Points on a hilly landscape, in no order, each with its height.
A climber steps from a point to the highest of its 2 nearest points, and stops where none of them is higher. Distance is the straight distance between rows; heights are no part of it.
tekud: [150 149  99 139 147  73 132 120 137  98 123 125 109 167 124  99 152 124
 116 134 135 123 135 183 125 104  77 177 116 101 153 170 128  93 162  97
 125 153 113  96 131  70 112 119 116 176 168 150 110 142 136 156  86 156]  height 0.9
kefad: [132  75 142 136 100 111 127 130 151 143 156 148 119 165 141 139 136 152
 145  99 133 141 125 157 115 106 125 149 123 139 197 150  98 166 178  76
 119 172 155 159 159 130 144 142 104  97 140 115  99 140 143 146 109 159]  height 45.8
gutav: [127 100 109 118 147 169 126 135  51 103 118 150 149  97 129 133 134 138
 182 142  82 140 155 119 118 163 149 119 132 106  84 143 134 150 134 130
  89  99 121 116 174 122 140 121 111  90  88  91 199 157 119 137 151 126]  height 5.0
tage: [ 92 137 107 109 158 165 120 117 148 133 108 110 139 124 141 153 122 136
 113 143 177 159 150  44 127 107 114 109 151 104  87  93 136 122  78  92
 145 115 111 128 109 132 117 130 155 120 102 148  79  88 150  93 135 140]  height 55.1
Tumuk: [107 159 102 133 154 173 105 123 133 120 124 111  93 153 126  55 134 119
 114 158 163 142  98 141 130  96 116 128 138 101 128 151 132 106 109 110
 142 102 106 111 103  92  98 120 147 154 117 144 121  93 133 159  89 118]  height 65.9
kon: [ 84 126 160 129  80 122 122 162 145  96 140 112 170 148 115 140 122  87
 107  69  87 124  64 131 177 102 141 108  98 189 135 130 122 134 174 175
 134 146  97 140 138 129 192 133  87 108 130  83 105 157  81 130 202 120]  height 30.8
zoma: [ 77 138  97 135 175 173  98 105 109 134 142  94  98 103 131 112 157 107
 134 170 124 131 114  87 110  65 115 103 140  96  90 119 121  94 112 122
 130  65  99 104  88  93 106 124 165 152  87 143 140 110 135 154  93 117]  height 79.5
rugem: [200 112 145 122 126  95 155 132 112  96 160 135 151  90 134 151 152 137
 132  94  75  98 125 178 143 137 121 154 149 148 158 146 131 148 164 153
 156 129 120 132 160 121 124 147  87 142 113 131 178 150 137 145 147 155]  height 15.5
sobav: [164 119 153 121 153  62 126 112 150 142  95 136 135 139 140 125 130 146
  99 199 147 122 129 100 117  78 153 171 156 105 123 108 175 123 131  93
 136 121  89 117  69 155  76 125 147 147 117 152 100 118 170 138 116 136]  height 56.3
tupo: [138  73 143  95 149 159 114 168  52 110 133 145 152  94 138 147 167 120
 161  97  85 121  96 114 134 150 153 110 145 115 100 139 122 107 160 152
 125 117 112 124 165 116 173 119 107  87 101  73 176 130 118 160 140 109]  height 2.2
Vabu: [140 123  87 169  95 111 136  97 122 133 108 126  73 130 111  93  99 121
 164 107 122 109 151 193  98 158  95 143 125 154 113 147 117 141 125 154
 108 155 153 126 182 118 108 129 106 120 156 167 153 171 109 144 168 113]  height 10.8
Zirar: [121  74 121  99 128 103 140 134 120 142  92 130 158 131 131 187 119 123
 137 152 130 142 159  90 126 136 106 123 190 104  65 123 134 128  95  93
 113 153 143 113 132 178 153 133 133 125 112 152  82 135 120  94 157 143]  height 13.9
Kir: [116 117 108 135 124  97 162 136 152  74 149 124 132 156 120 159 132 113
 134 102 110 179 123 144 135 165  99 144 123 120 147 148 121 138 151 138
 115 169 174 120 115 130 146 150  86 139 154 120 131 154 122 110 118 168]  height 57.8
Fuz: [115 124 152 142 146  73  85 118 122 136 158 120 123 138 144 103 165 105
 120 193 124 117 119 156 125  71  85 136 108 120 149 158  72  89 129 104
 105 124 128 111  98 127 149  98 154 138 176 141 115 148 136 164  71  87]  height 36.6
Zilub: [139  75 149  92 126 107 146 126  97 151  97 116 166  99 142 160 108 130
 150 139  98 141 168  99 131 177 121 134 157 123  85 130 143 167 117 138
 116 109 130 126 146 168 156 124 113 108 105 123 112 159 131  95 155 157]  height 11.1
Luva: [183 135 167  98 143 135 133 135 117 105 113 155 142  95 139 133 131  97
 103  70 129 117 118 114 127 182 165 144 100 137 142 160 168 126 132 167
 170  98 108 161 102 131  99 158 129 147 117 105 145  89 149  93 111 134]  height 9.2
nela: [105 127 109 147 189 116 125  78 149 122  87 115 110 151 126  96 114 104
 156 177 162 125 185 101 111 134 102 141 111 111  84 152 165 104  78  77
 134 126 111  66 122 132 118 142 137 140 138 198  80 119 154 148 121 116]  height 45.3
lile: [115 160 160 157  87 148 134 149 136 119 160  93 110 128 130 113 138 133
 111 127 108  69  76 199 159  88 147 115 130 163 119 114  94 106 153 145
 161 145 122 130 150 123 151 116 120 148 121 110 142 131  89 154 147  63]  height 30.1
fevit: [131  99 151 138 112  91 161 114 177 128 137 122  98 181 140 133 116 134
 134  89 124 173 142 157 116 136 101 128 117 149 167 152 114 171 166 104
 121 190 171 143 139 116 156 138 112 108 166 124  89 172 135 113 112 193]  height 51.2
Ran: [106 105 129 117 134 152 152 161 138 120 158 135 120  90 169 147 137 118
 105 120 176 125  92  97 118 120 120  97 134 118 167 118  95 112 112  92
 143 118 174 161  97 123 105 174 172 143 111 140 126  94 123 112  88  87]  height 57.1
Lor: [ 47 130 107 172 138 148 143 105 165 124 164 110 131 167 116 120 124 124
 130 160 113 178 142 141 133 111 121 104 148 106 113 132 120 126 114  91
 106 128 142 111 122 132 136 132 118 154 146 131 130 149  97 136 135 148]  height 46.1
fir: [146 149  86 162 150 127 147 106 111 127 106 183  82  81 146 148  97 162
 136 138 178 116 182 103 103 194 164 121 103 150 147 140 175 134  94 162
 128  79 139 139 130 139  76 182 134 117 140 147 151 150 137 102 115 124]  height 41.3
sinas: [ 92 128  76 126 152 194 121 135 101 142 108 129 127 113 139 139 138 153
 145 174 154 125 127  58 126  99 139 106 161  94 116 102 144 100  87 125
 139  94  99 104 117 117 118 117 181 113  89 133 121  92 130 129 127 116]  height 65.6
Ture: [ 93 164  85 142 146 165 147 121 145 112 110 106 116 135  96 131 106 113
 146  88 124 147 120 169 131 194 117 112 106 117  95 116 133 148 102 179
 111 158 176 104 148 137 113 135  81 140 155 149 168 145  93  86 162  80]  height 45.7
Vabul: [ 99 148 156 160  79 134 143 167 168 107 172  92 151 153 143 152 131 133
 127  96  87 106  64 164 173  80 145 118 128 186 130 128 111 111 175 157
 141 166  94 135 146 125 184 135  97 129 129  91 137 140  87 131 182  89]  height 34.6
soze: [169 111  83 138  96  93 103 100  79 149 114 171 131 112 122 108 126 152
 142 151 134  79 172 143 119  95 109 147 128 151 158 162 115  99 141 154
  91 130 127  94 156 143 117 102 160 120 140 160 130 161 142 173 132 126]  height 54.9
bot: [123 106 109 122 141 144 138 115  88 129  90 160 142  95 140 134 106 152
 179 138 129 145 163 114 107 195 128 131 122 119  82 131 147 160 120 157
  97 111 152 119 161 146 151 140 104  96 109 127 148 154 139 113 160 124]  height 7.9
Vamag: [139 183 178 132 109  97 170 104 179 148 125 100  89 155 120  97 115 114
 119 124 122 142 156 165  99 150 131 118 156 124 113 147 157 179 134 114
 157 158 136 156  93 156 121 132 116 160 153 161 127 147 135 121 109 143]  height 42.8
ket: [ 99 136  86 165 136 140 103  82  90 181 133 123 135 136 131 145 158 105
 136 192 123 120 149 121 117 108 145 116 146 140 103 135 129 147  92  88
  97 115 133 124 142 187  90 106 159 143 111 157 112 152 109 171 119 142]  height 64.8
lilon: [131 130 142 123 158 105 129  96 124 124 114 123 143 162 125 112 140 147
 153 176 103 174 144 132 121 125 116 156 127 100  88 124 186 185 165  93
 137 145 119 113 127 127 108 122 111 118 116 136 127 140 160 131 117 164]  height 30.2
mik: [113 140 112 116 135 190 157 131 117 127 148 119 144  77 122 157 125 130
 120 113 113 138  95  89 148 136 160  87 167 113 119  73 108 116 106 153
 117 101 151 136 131 133 128 142 137 155  61 123 186 111  93 116 123 128]  height 50.4
vepe: [174 130  99 138 107 116 123 119 120 105  95 162 105 150 121 123 117 124
 135  88 148  98 163 153 120 173 124 173  79 142 161 173 160 131 162 110
 123 138 105 127 140  93  71 144 110 101 135 157 116 121 126 131 113 152]  height 5.4
sazuk: [131 138 119 124 143 133 128 135 148 126  84 144 108 135 122  80  92 158
 137 166 158 104 210  98 102 143 102 133 120 118 106 114 153 103  91 139
 149 114 106  80 129 102 165 113 148 113 146 135 119 133 179 107 156 124]  height 33.0
buv: [ 78 149 120 126 149 204 135 123 158 120 115 101  96 183 118  65 109 116
 132 116 142 174  99 115 119 124 109 104 122 105 120 143 116 106 102 136
 157 130 109 107 107  87 144 126 129 130 131 130 110  76 116 115 119 113]  height 56.1
zabon: [174 125 176  88 130  83 154 142 155 149  96 126 136 108 133 126 107 148
 103 149 135 105 159 100 126 144 152 157 166 117 124 101 162 121 125 125
 164 114 110 142 102 175 109 133 161 134 131 117 111 117 170 100 133 132]  height 65.2
nul: [108  74 181 128 112  97 158 128 169 157 109 110 115 135 133 147 111 102
 123 127 141 154 158 120 111 155 104 117 163 120  79 134 121 135 109 101
 130 165 178 122 123 176 165 134 110 127 155 160  90 160 116 104 147 130]  height 16.9
Vanob: [140 100 176  89 121 117 152 197 153 139 110 102 125 123 116 131 107 126
  94 106 148 101 120 120 132 136 111 109 155 131 102 113 117  89 113 162
 154 164 135 122 110 158 171 140 140 122 152 131 111 102 129 103 155  73]  height 23.0
suveb: [ 48 159 145 151  99 129 156 137 184 101 196  95 151 176 148 134 103 128
 113 156 100 168  93 133 149  86 154 117 165 143 131 112 106 117 135 132
 117 142 117 127 105 150 150 142 118 159 139  91 136 157 101 132 148 147]  height 40.4
zofo: [130 181 190 114 110 114 177  97 175 138 136  82 135 159 123 125 119 106
 102 127  88 178  95 155 130 144 134 127 136 143 131 133 142 199 145 134
 169 155 140 163  89 163 125 130  92 153 137 117 135 147 152 113 109 166]  height 38.3
kude: [155 154 162  95 100 123 140 136 103 116 124 102 133 142 116 129 146 157
  99 143 116  96  68 131 134  78 125 145 189 135  97 118 115  83 148 152
 164 131  67 112 112 146 136 109 121  98 118  89 133 120 115 153 163 124]  height 31.2
Vot: [155 137 149  97 104 115 118 121 111 133 114 110 162 177 101 147 130 105
 109 109 123 191  94 119 181 156 122 141  73 133 169 125 151 200 164 112
 145 146 141 204 112 135 122 118 114 113 118 112 101 142 139 124 118 211]  height 18.6
gupab: [157 120  83 161  82 120 130 109 127 112 129 161 105 122  96 126  92 135
 152  78 123 105 157 182  95 180 117 155 116 167 139 159 123 158 150 136
 107 140 130 119 188 111 102 141  86  94 127 147 150 140 114 143 150 163]  height 8.1
kaz: [125  87 178 124 118 102 167 163 164 169 128  91 110 108 117 143 105 128
 117 130 132  95 145 136 126 167 124 111 163 121  79 114 109 109 109 138
 140 149 154 137 132 186 157 139 129 133 157 149 127 150 126 103 166  97]  height 19.8
zopo: [162 123  70 109 135 138 112 154 110 102 125 182 128  86 131 139 114 128
  93  97 163  56 128 139 131 129 140 154 107 140 176 116 156  88 132 157
  94 111 127 111 130 105  94 153 137 141 126 153 144  82 129 135 109  96]  height 66.7
fupet: [122 159  61 129 169 194 133 126 107 104 100 125 119 114 119 120 135 120
 140 103 126 108  81 179 133 149 113 126 101 111 105 108 137 128 124 166
 122 158 142  74 153 101 123 139  80 150 119 136 181 137 110 141 138  43]  height 45.1
raf: [153 147  97 146 128 114  99 138 107 115 145 159 109  74 131 122 124 122
 108 104 138  61 143 156 145 121 128 136  87 138 168 145 115  94 109 150
 114  82 143 144 125 101  90 139 152 169 141 143 146 113 128 147  91  90]  height 75.5
Pira: [141 132 110 162 157  97  73  93  77 184 149 138 161 130 118 165 165 137
 150 218 113 111 135 114 122  95 162 143 138 126 122 133 140 191 148  67
  96 128 118 125 146 171  83 114 169 135 113 152 127 162 137 161 108 167]  height 75.6
Lav: [111 150 123 171 132 124  89  96 127 178 111 134 105  95 130  57 115 133
 144 151 152 106 161 103 116 107 106 112  93 151 156 127  78 104  89 138
  87  70 129 119 138 100 109  85 182 123 135 149  91 116 140 118  99  96]  height 22.1
melus: [160 118  98 105 108 157 146 142 115 101 156 135 180 125 113 177 149 125
 117  67 105  90  37 160 157 108 143 127 152 162 141 112 125 125 159 161
 127 168 123 110 172 127 163 136  93 145  98 130 176 122  78 130 169 132]  height 10.2
sime: [164 120  99 130 111  59 121 132 117 151 103 126 123 103 120 102 136 122
 119 147 150  61 143 164 136  98  78 141 127 147 127 149  97 100 120 151
  99 153 127  88 138 116 129 107 155 162 174 175 115 158 128 151 143  80]  height 47.5
Vak: [131 105 132  89  90 133 122 156 134 137  82 124 121 155 126 108  95 132
 100 116 145 120 126 101 142 132 120 130 151 116 106 117 135 101 101 158
 130 169 109 119 111 137 160  99 150 105 131 135 102  84 111 109 180  99]  height 26.4
vud: [105 115 167 115 160 112 117 104 123 105 140 112 149 157 129 137 143 129
 145 182  98 179  91 115 115  99 115 132 154 101  95 116 150 140 155  91
 149 129  95 121 108 145 140 138 106 107 102 106 142 130 148 137  99 149]  height 26.1
zudo: [121 171  68 161 144 109 151 109 117 113 130 158 130  82 130 143 112 147
 126 133 148 104 173 124 117 163 137 132 138 143 115 118 172 120  99 156
 101  85 165 112 117 144  81 157 144 155 128 175 178 139 127 125 111 121]  height 48.0
fiz: [139 135 125 108 161 180 130 118  97  75 113 138 110 120 133  97 144 119
 146 122 129 111  92 143 131 153 108 135 109  95  99 163 146 110 136 161
 139 110 114  93 134 111 100 152 115 136  93 142 171 122 127 144 127  86]  height 53.3
pegu: [146 116 158 127 146 150 129 150 129 116 146 124 109  64 157 129 143 115
  96 129 150  85  98 117 139 109 133 106 128 116 151 135  92  89 121 125
 147  81 155 140 104 123 106 158 169 156 114 136 150 119 124 137  91  82]  height 64.5
Zuko: [ 61 132 106 182 164 121 113  76 163 156 122 105 100 166 116 112 129 111
 149 161 141 155 186 130 104 114 101 102 133 101  89 121 131 123  67  55
 119 123 157 101 134 149 130 130 135 141 152 168  89 129 125 146 126 128]  height 53.4
zegi: [ 89  92 179 109 139 109 145 153 126 113 142  95 181 110 126 189 139 109
 127 126 106 198 114  66 162 124 136 102 147 100 111  88 111 121 126 127
 120  94 123 162  99 171 178 136 105 114 100  84 120 139 108 110 117 156]  height 26.3
Rap: [130 129 133 122 163 190 136 155 105 138 130 141 117  34 151 140 124 141
 150 100 108 104 128  96 129 162 155 101 119 121 125 111 138 138 116 170
 120  80 151 130 148  88 124 142 130 133  72 111 172 124 132 112 130 137]  height 59.0
milir: [135 113 147 109 161 133 120 121 112  59 139 137 105 128 144 108 162 113
 145 131 115 124 106 169 120 131 101 152  95  85 113 168 113 115 160 128
 150 124 103 107 122 100 134 145  88 142 142 114 158 133 145 159 117  84]  height 46.6
nege: [130 113  94 103  97 159 163 147 131  83 142 131 160 138 118 148 129 110
 107  91 145 128   4 139 136 103 131 124 163 143 146 125 109  96 142 157
 116 181 120 117 129 152 147 140 105 136 121 137 154 113 102 144 146 118]  height 8.0
Nele: [ 91 114 114 166 139 140  61 140 101 161 132 131  90  83 142 116 154 118
 165 153 146 103 133  98 115  91 108 106  94 127 142 134  53  80  89 132
  98  89 136 124 117  95 130  84 192 115 141 131 103 116 123 127  78  82]  height 26.9
Dasa: [110 108  86 115 139 132 139 147 126  81 128 137 129 133 130 136 144 108
 110 135 162 138  64 113 119  90 105 119 158 111 124 140 109  66 111 116
 115 165 137 101 111 135 144 145 132 140 139 144 137  99 112 161 122 115]  height 5.7
Devif: [161 109 130 110 111 119 134 126  86  90 171 107 158 115 119 159 175 138
 144 101  85 107  77 164 153  84 136 132 165 164 146 140  88 105 178 144
 159 159  85 112 169 125 144 138 103 144 106 112 178 138 118 167 156 137]  height 12.8
keni: [101 137 137 110 161 134 128 140 165 121 122 124 153 148 152 149 127 128
 115 125 184 176 138  71 134 128 117 122 126 107 134 102 104 154  96  92
 155 133 150 148 105 128 124 116 140 118 119 119  71  83 148  76 119 133]  height 47.9
guf: [ 83 128  95 129 164 194 121 144 134 136 128 120 100  78 133 149 102 146
 174 103 122 122 142 110 109 137 121  91  99  99  98  90 132 126 109 180
 111  90 160 104 134  69 154 140 125 135  99 124 177 125 136  91 142 117]  height 68.9
tuzog: [121 107 102 135  96 212  87 145 109 135 145 146 106 105 130 107 139 126
 109 104 128  66 104 145 141 106 158 108 108 150 150 123 110  99 149 121
 125  95 129 117 149  90 116 118 149 123  70 125 131  82 102 160 115 105]  height 40.3
Vov: [137 101 198  91 127  95 113 144 109 124 135 103 142 131 135 141 167 147
 127 157  98 149  70 112 110  82 128 132 185 119  90 117 139 112 170 117
 159 144  71 122  97 151 163 120 118  85 129  86 131 136 144 157 114 145]  height 27.1
bav: [164 158 172 105 143 119 124 129 117 146  92 122 149 146 127 146 132 108
 125 115 129 170 136  96 143 187 158 149  75 124 149 118 165 216 133 115
 168 124 124 199 111 135  92 122 126 105 120 111  95 118 164  95 104 169]  height 15.2
mek: [ 73 149  93 166 121 163 114 161 160 109 172 161 130 161  87 136 105 107
 121  63 111 166 115 125 140 150 164  95  87 141 145 107 119 112 119 156
 113 128 154 118 118  75 160 135 106 145 144  96 134 117  74  72 162 139]  height 71.9
peno: [ 97 147  39 163 140 143 131  93  97 143 122 138 144 107 126 130 110 122
 132 168 137 128 169 111 122 134 114 134 146 130 109 138 153 113  90 141
  86 104 155 104 147 170  95 123 141 152 106 169 154 149 109 163 137 124]  height 55.3
lel: [143  99 188  92 125  72 148 125 108 114 129  91 198 101 126 189 124 116
  95 114  98 189  77  94 149 107 120 125 162 151 143  90 126 126 132 132
 140 120 122 177  87 171 161 135  94 120 111  83 127 153 114 140 130 196]  height 29.9
zuda: [149 116 135  90  79 150 130 162 126 152  97 131 160 123 115 137 103 119
  93  92 126 103 129  99 150 149 156 120 123 139 140 105 141 121 131 163
 118 129 114 148 151 133 157 102 143 101  95 101  95  77  89  99 181 131]  height 30.5
relo: [134 125  95 115 123 171  97 126  74 160 115 151 152 145 143 132 137 162
 135 184 128 105 135  92 114 110 150 142 148 116 127 126 151 105 128 122
 128 123  74 123 143 120 122 100 171 100 109 103 117 102 138 149 134 140]  height 55.6
Kegep: [121 181 131 119  82 127 149 149 158 101 175  96 142 153 110 130 126 148
  85 120 126 131  82 132 145  71 144 107 178 147 132  84 122  76 130 140
 157 128  93 125 101 134 134 117 125 149 132  90 145 112  97 127 156 142]  height 35.7
razo: [111 105 139 140 155 117  83 153 112 132 160 114  96 103 124 114 179  99
 154 194 128 104 103 132 133  90  96 107 117 115 123 149  53  58 111 133
 106 116 131  97 103 121 152 111 173 146 153 108 132 143 120 152  73  71]  height 32.1
dut: [144 175 138 144 100 139 130 137 156 165 114 150  98 144 128 116 104 131
 107  94 187 137 170 128  98 159 163 126 119 125 152 117 130 174 101  85
 160 142 136 181 118 131  90 111 160 118 152 135  85  97 140  96 111 121]  height 55.5
tade: [129 171  91 176 103  87 103 136 133 177 106 134  81  98 104  59  80 144
 132 135 148 107 171 159 120 118 112 110  92 156 125 100  92  82  66 144
  84  99 150 107 159 101 130  93 139 146 181 139 115 122 115 131 140  88]  height 17.1
digi: [ 65  94 191 131 150 151 121 132 137 142 147 115 130 144 146 114 147 123
 162 123 107 183 132 119 124 147 135  96 106 102  92 134 101 146 136 133
 124 123 149 135 134 125 183 137 102  78 129  77 130 145 124 129 136 107]  height 41.7
sur: [179 112  91 131 132 102 118 101  74 172 135 161 143 141 125 143 163 160
 138 166 128 102 151 130 130  99 133 175 138 144 166 180 151 148 155 105
  91 130  96 128 143 135  85 115 162 133 130 167 121 156 146 177 108 166]  height 63.9
Nes: [101 128 164 120 106 112 148 142 202 122 144 113 157 183 149 139 105 123
 110 151 155 192 112  92 134 114 127 108 155 129 126  93 121 136 120  82
 128 159 142 148  86 152 148 124 139 116 153 112  67 118 136  95 117 151]  height 41.6
Nef: [121 140 144 127 173 131  94 121 153 162 116 136 116 130 148  95 105 177
 157 179 146 113 207  89 109 109 132 131  98 112 114  99 135 133 102 118
 156  83 106 116 123  93 122 111 164 115 134 115 101 123 204 111 127 116]  height 27.6
kogo: [135 123 132 118  80 174 123 141 134 128 133 153 144 115 101 127 117 110
  80  73 114  86 115 138 135 142 161 125 117 155 149 135 132 117 158 124
 136 126 131 142 159 110 125 129  98 121  93 114 135  75  89 119 135 108]  height 34.9
fivin: [162 150 178  89 104  85 157 109 153 114 146  82 159 140 117 164 136 117
 103  89  91 184  68 134 148 111 124 126 145 172 163 119 133 171 164 166
 153 164  98 153  89 154 163 140  92 142 140  93 136 166 144 128 137 208]  height 33.8
tib: [148 128 136 149 168  66  91 118 134 127 141 139 133 125 153 117 186 126
 110 181 163 131 131  93 131  64 116 139  93 114 169 142 101 115 124  72
 105 110 138 134  81 119  90 128 176 153 152 138  89 114 157 135  52  97]  height 42.9
Zes: [101 165 115 140 112 138 140 139 151  92 160 122 129 152 105 146 112 102
 100  61 109 167 116 156 145 167 139 100  96 141 144 130 133 134 124 157
 132 137 160 140 110 119 144 122 111 152 165  95 138 108 123  84 138 150]  height 64.9
tavit: [ 64 115 167 123 149 196 127 145 157 130 141  86 103 137 136  96 135 126
 150 128 126 157 119 107 130 126 116  99 113  94  91 131 104 109 105 141
 157 103 118 119 108  89 180 141 119 105 108 108 123 118 124 113 143  94]  height 48.3
bub: [175 154 147 136 106 116 138 120 114 131 161 129 124 100 123 132 125 146
 120  93  98  79 159 176 113 149 168 132 134 166 148 117 143 158 149 147
 146 104 134 149 153 143 102 126 112 146 119 109 179 151 136 141 133 141]  height 18.3
nasid: [116 114 104 119 137 107 146 105 145 136  76 128 132 156 129 105 100 135
 147 184 166 123 189  83  99 118 104 155 135 118  91 135 161 100  85 100
 107 149 110  90 133 125 152 105 163 119 152 178  88 128 154 143 143 129]  height 39.0
Benof: [134 162 145 133 126 119 145  95 126 152 156 105 140  96 133 129 132 151
 129 172  92 100 138 153 135 124 139 127 172 129  89 126 139 147 136 128
 132 104 138 132 139 170  97 122 129 163 107 132 189 168 120 158 135 128]  height 21.9
Mos: [144 152 186 142 101 115 142 110 172 179 116 142  82 160 126  91  98 117
 135 120 146 127 139 162 103 149 135 148 115 131 148 146 148 179 139  88
 161 164 149 174 121 133 105 117 129 109 155 157 112 142 140 133 116 125]  height 48.2
kubis: [129 105 120 135 112 190  75 125  84 143 127 165 106 123 145 103 143 142
 145 138 140  85 145 134 126 119 142 128  88 127 130 159 119 122 141 128
 138  90  93 126 166  92 102 122 149  95  83 119 114 106 138 159 129 112]  height 46.8
nuf: [172 123 175  87 106 132 126 126  81 165 107 111 171 154 111 119 126 133
 138 104  85 163 102 130 176 134 135 144 121 140 147 136 157 226 167 130
 132 143  93 190 141 133 157 102 104  81  96 123 102 138 125 130 132 184]  height 22.2
fonoz: [172 125 180 100 127 134 117 134 105 142 109 171 144 108 142 139 130 122
 139  67 118 132 137 123 128 179 174 152  78 145 155 153 144 186 149 110
 172 108 116 187 153 125 107 144 112  98 101 109 106  95 147 105 128 145]  height 12.0
pemod: [109 134 103 141 146 117 164 113 138  84 144 120 121 136 124 154 139 103
 151 109 109 162 145 143 125 182  98 128 126  99 104 126 128 153 139 145
 112 137 175 110 138 134 117 165  72 123 147 145 188 151 111 102 125 138]  height 52.3
donif: [167 127 136 135 151  94 103 108 132 102 119 135 142 184 123 133 158 157
 142 131 102 173 170 136 116 156 113 166  93 113 150 118 167 186 174 106
 134 144 132 124 140  96 115 130 101  94 134 112 135 151 180 108  94 188]  height 35.0
rari: [166 117 131  79  69 159 132 135  81 168 104 119 160 159 122 129 111 140
 130 113  93 147  98 111 158 126 147 139 158 132 140 120 130 147 146 137
 114 136  83 160 133 139 146  78 129  94  91 117  94 117  78 114 160 166]  height 26.2
Batim: [175 135 116 109 105  71 163 152 150 140  90 162 124 103 130 138 104 143
 111 131 162 100 184 107 114 160 135 134 165 133 151 108 166 113  91 143
 124 138 145 132 105 162 121 114 167 136 168 132 101 115 155  84 141 134]  height 74.2
Vogaz: [108 149 142 150 113 132 129 116 127 132 162  98 114 129 124 109 154 121
 132 172 109  91 127 181 150  86 129 109 142 133 105 125  89 115 133 147
 134 135 133 116 150 140 130 100 134 146 139 123 168 164 112 171 150  84]  height 26.0
Duzez: [150 149  81 136 136  90 138 128 136  75 123 140  92 139 120 114 127 113
 109  96 136  95 142 202 121 157  82 171 103 135 160 162 139 114 150 118
 120 166 114 100 138  81  84 146 104 164 171 158 131 137 114 145 115 128]  height 2.9
Boki: [160 179  88 144  93 134 134 143 150 157 109 160  96 102 131 116  70 128
 107  86 176  97 175 130 105 172 161 106 121 147 144 115 162 122  86 146
 133 129 143 137 114 120 117 126 167 139 158 126 110  88 132 102 131 120]  height 64.2
Togos: [ 94 115  96 138 141 187  95 150 141 136 133 155 118 119  96 138  97 120
 145  49 126 131 130 122 124 143 145  88  76 134 127  83 131 131 113 201
  92 122 168 113 125  79 153 130  99 127 129 109 128  94  99  65 158 121]  height 81.0
nusur: [158 114 153 137 180  77  99 111 135 134 132 146 130 101 159 129 164 138
 116 195 140 117 138 102 144  76 151 145 110 113 147 113 146 104 120 101
 125  79 108 138  87 146  73 139 153 165 120 139 123 118 164 133  96 118]  height 49.3
nidar: [136 139 147 144  87 113 112 124 141 131 143 130 141 151 103 156 128 133
 131  79  88 167 157 140 144 168 173 114 105 148 155 108 126 161 136 143
 137 132 149 177 124 125 156 119 115 113 153  64 118 132 122  84 141 174]  height 58.1
San: [120  80 156 119 139 138 127 138 131 121 148 151 133 132 161 139 155 137
 123 132 168 127 120 120 125 121 130 146 113 115 178 144  80 125 144  68
 132 136 154 178 140 135 121 144 137 102 131 123  99 103 129 145  92  98]  height 49.2
kidig: [123 102  86 119 133  97 146 118 128  88 135 117 113 166 142 119 161 119
 106 159 156 152  91 140 109  91  84 150 154 111 150 189 121  88 145  77
 112 163 128 117 102 125 114 138 132 139 162 149 115 139 132 178  75 142]  height 3.1
pofi: [137 165 111 168  98 103 126 112 128 140 106 125  84 108 115  72  72 130
 153 137 144 103 179 159  94 146 113 118 111 156 113 120 114 121  88 156
  97 103 140 128 169 125 113 122 115 135 168 160 142 152 134 146 161 113]  height 13.7
Gozam: [145  94 138 125 157  95  93 131 133 135 137 151 157 163 119 155 162 162
 128 119 106 166 120 121 130 125 139 179 110 111 180 116 124 199 185  67
 123 170 135 141 160 115 133 124 114  88 126 107 114 132 188 107  99 180]  height 39.9

Call two points neighbours if one is among the 2 nearest of the other. Go from one point of each pair to the other, from neighbour to neighbour, staying as high as possible. Name the lowest point that can't be avoided.
Kir / fiz => fupet
Kir / raf => kefad
Pira / Batim => fir

For each start below, name the point where the climber stops.
kidig => Vabul
vepe => Batim
Vov => Zuko
lel => Batim
Nele => Batim
